A landscape with many valleys, sampled at points; each row gives a point and its height.
A ball rolls from a point to the lowest of its 6 nearest points, and stops where none of them is lower. Distance is the straight distance between rows; heights are no part of it.
Tul: [-15  -1  10   8  -3  15   9  19  15  16  11 -17   8  -3 -10   9]  (h 107)
bufo: [ -6   6   1  10 -10   4   5  11   9  10   5  -6  -1   6  -3  11]  (h 462)
vefa: [-11  13  -3  -5 -25  -8  21   6  14   7  13   8  -4  15  14  13]  (h 521)
ler: [  0   1   2  17  14   7 -11   9  -5  10  -4  -8   0  -3  -9  -2]  (h 689)
gusi: [ -7   0  12  27  30  24  -4  17  -7  20  -3 -20  15 -11 -18 -10]  (h 474)
kib: [ 11   0  -6 -39 -11 -12  17 -20  -5 -34   3  39   7   7  24  -9]  (h 477)
bagib: [  8   3  -6 -13 -11 -12   0 -14 -10 -17  -5  22  -6   6  13   0]  (h 422)
Vil: [ 17 -19  -2  -5  29  -8 -22 -23  -9 -16 -13 -14   1 -24 -10 -22]  (h 461)
Tad: [ 20 -17  -4 -15  15 -12 -15 -31  -5 -26 -13  -3   3 -13   0 -21]  (h 602)
mamo: [  0  10  -6  -5 -17  -8   8  -1   1  -3   3  14  -8  12  12   7]  (h 176)
Roz: [  1  10  -7  -7 -19  -9  10  -1   1  -7   5  19  -7  14  17  10]  (h 265)
Gesa: [ 7  2 -5  2 -2 -6 -6 -6 -6 -7 -6  8 -6  5  0  1]  (h 469)
Nik: [  7  -3  -3   6  17  -2 -19  -5 -14  -1 -11  -4  -3 -11  -9  -6]  (h 777)
ror: [  2  -2   3  20  25  12 -11   9 -10  14  -6 -11   3 -11 -13  -7]  (h 687)
Kape: [  5   6  -4  -5 -12  -9   0  -5  -6 -11   0  16  -9   7   9   4]  (h 297)
nez: [ -7   0   7  19  18  16  -5  16  -3  17   1 -15   7  -4 -16  -5]  (h 578)
fofo: [ 16 -10  -2 -20   3  -9  -8 -22  -7 -27 -11  11  -3   1   5 -13]  (h 641)
kubo: [ 12 -13  -1  -1  21  -4 -22 -14 -14  -8 -14  -7  -3 -15  -9 -12]  (h 517)
noz: [-1  6 -2 12  2  3 -3  7 -2  6 -2 -3 -3  4 -5  6]  (h 595)
Razag: [ -4   2   4  16   6  12  -2  12   1  14   1 -12   2  -1 -10   2]  (h 241)
voso: [  5   7  -9 -22 -16 -14  14 -12  -4 -17   2  32  -4  11  23   1]  (h 225)
rov: [-12   0  17  23  20  26   1  17   0  19   0 -21  13 -10 -18  -5]  (h 197)
vef: [  2  11 -11 -14 -20 -13  14  -6  -3 -10   6  26  -5  15  22   6]  (h 397)
sata: [ -7   0   6  18  10  16  -2  17   1  18   2 -15   6  -1 -13   2]  (h 571)
lem: [-14  10  -3 -10 -29 -10  26   6  21  11  17   5  -4  16  18  15]  (h 596)
gel: [-14   4   4  -1 -18   4  16  12  21  14  13 -10   1   6   0  15]  (h 514)
nalos: [ 14  -9  -3  -9  10  -8 -16 -19 -11 -18 -11   5  -3  -8   0 -12]  (h 585)
Moko: [-15  -4  20  23  20  31   6  22   0  22   2 -24  17 -10 -16  -8]  (h 65)
nadu: [ 10  -6  -4  -2  12  -6 -18 -12 -13  -7 -10   1  -5  -8  -5  -8]  (h 657)
pupuz: [-12   0  11  16   3  20   6  19   9  19   9 -21   8  -3 -14   4]  (h 498)
posud: [ 11  -1  -4 -30 -11 -15   8 -20  -7 -32  -2  29   1   6  17  -9]  (h 486)
ravod: [ -4  13  -7  -8 -22 -12  17   0   5  -1   9  17  -6  14  18  10]  (h 324)
Par: [-18   6   5 -12 -30  -3  26  10  26  16  20  -5  -1   9  11  18]  (h 239)
mun: [-10   4   0   7 -13   4  10  13  15  11  11  -7  -1   8  -1  11]  (h 444)
mobi: [  8  -4  -3  -2   7  -5 -14  -9 -11  -7  -9   3  -4  -3  -1  -4]  (h 652)
semu: [ -5   8  -4   4 -15   0   9   8  10   7   7   1  -3  11   2  11]  (h 291)
veso: [ 13  -8  -4 -10   4  -9 -12 -16 -11 -17  -9  10  -6   0   1  -7]  (h 581)
sesun: [  4  -3   4  19  34  10 -18   5 -17  11  -9 -14   6 -15 -15 -13]  (h 673)
selok: [-10   1   5  12  -1  14   5  16  11  15   5 -15   8   0 -10   6]  (h 472)
satem: [-21   1   6  -5 -22   6  18  15  23  17  15 -10   2   3   2  16]  (h 563)
Fosi: [  4  -2  -2  11  17   2 -17   1 -12   4  -7  -5   0  -5 -11  -4]  (h 858)
lazil: [-10   3   3  10  -7  10   5  15  12  12   5 -11   2   2  -6   9]  (h 516)
Nep: [ 12  -3  -2 -11  -2 -10  -8 -14  -9 -16  -9  14  -6   2   7  -2]  (h 481)
Mor: [  9 -11  -1   8  31  -1 -24  -8 -17  -2 -15 -11  -1 -22 -11 -15]  (h 726)
tagaz: [ -3   7  -4   3 -10  -2   2   7   4   5   5   3  -4   8   0   9]  (h 296)
tofip: [ 14 -18  -3  -7  22  -8 -20 -20 -10 -16 -15  -6  -1 -17  -5 -16]  (h 78)
gimum: [-14   1   8   5 -11  14  12  17  17  18  11 -16   6  -1  -7  12]  (h 373)
Tenu: [  8   3  -7 -23 -14 -14   8 -17  -8 -25  -2  29  -1   7  18  -3]  (h 383)
faf: [ 18 -19  -4  -9  19 -10 -18 -23  -7 -20 -12  -6   1 -15  -3 -19]  (h 395)
gud: [-13   7   1  -4 -22  -3  17   9  22  11  16  -6  -2   9   7  15]  (h 512)
dad: [ -3  11  -5  -1 -16  -7   8   1   3   1   3  10  -7  10   8   9]  (h 61)

Where does a ball stop that starts at each point below?
Nik => tofip
sata => Moko
nez => Moko
Gesa => dad
mun => dad
bufo => dad
vef => dad
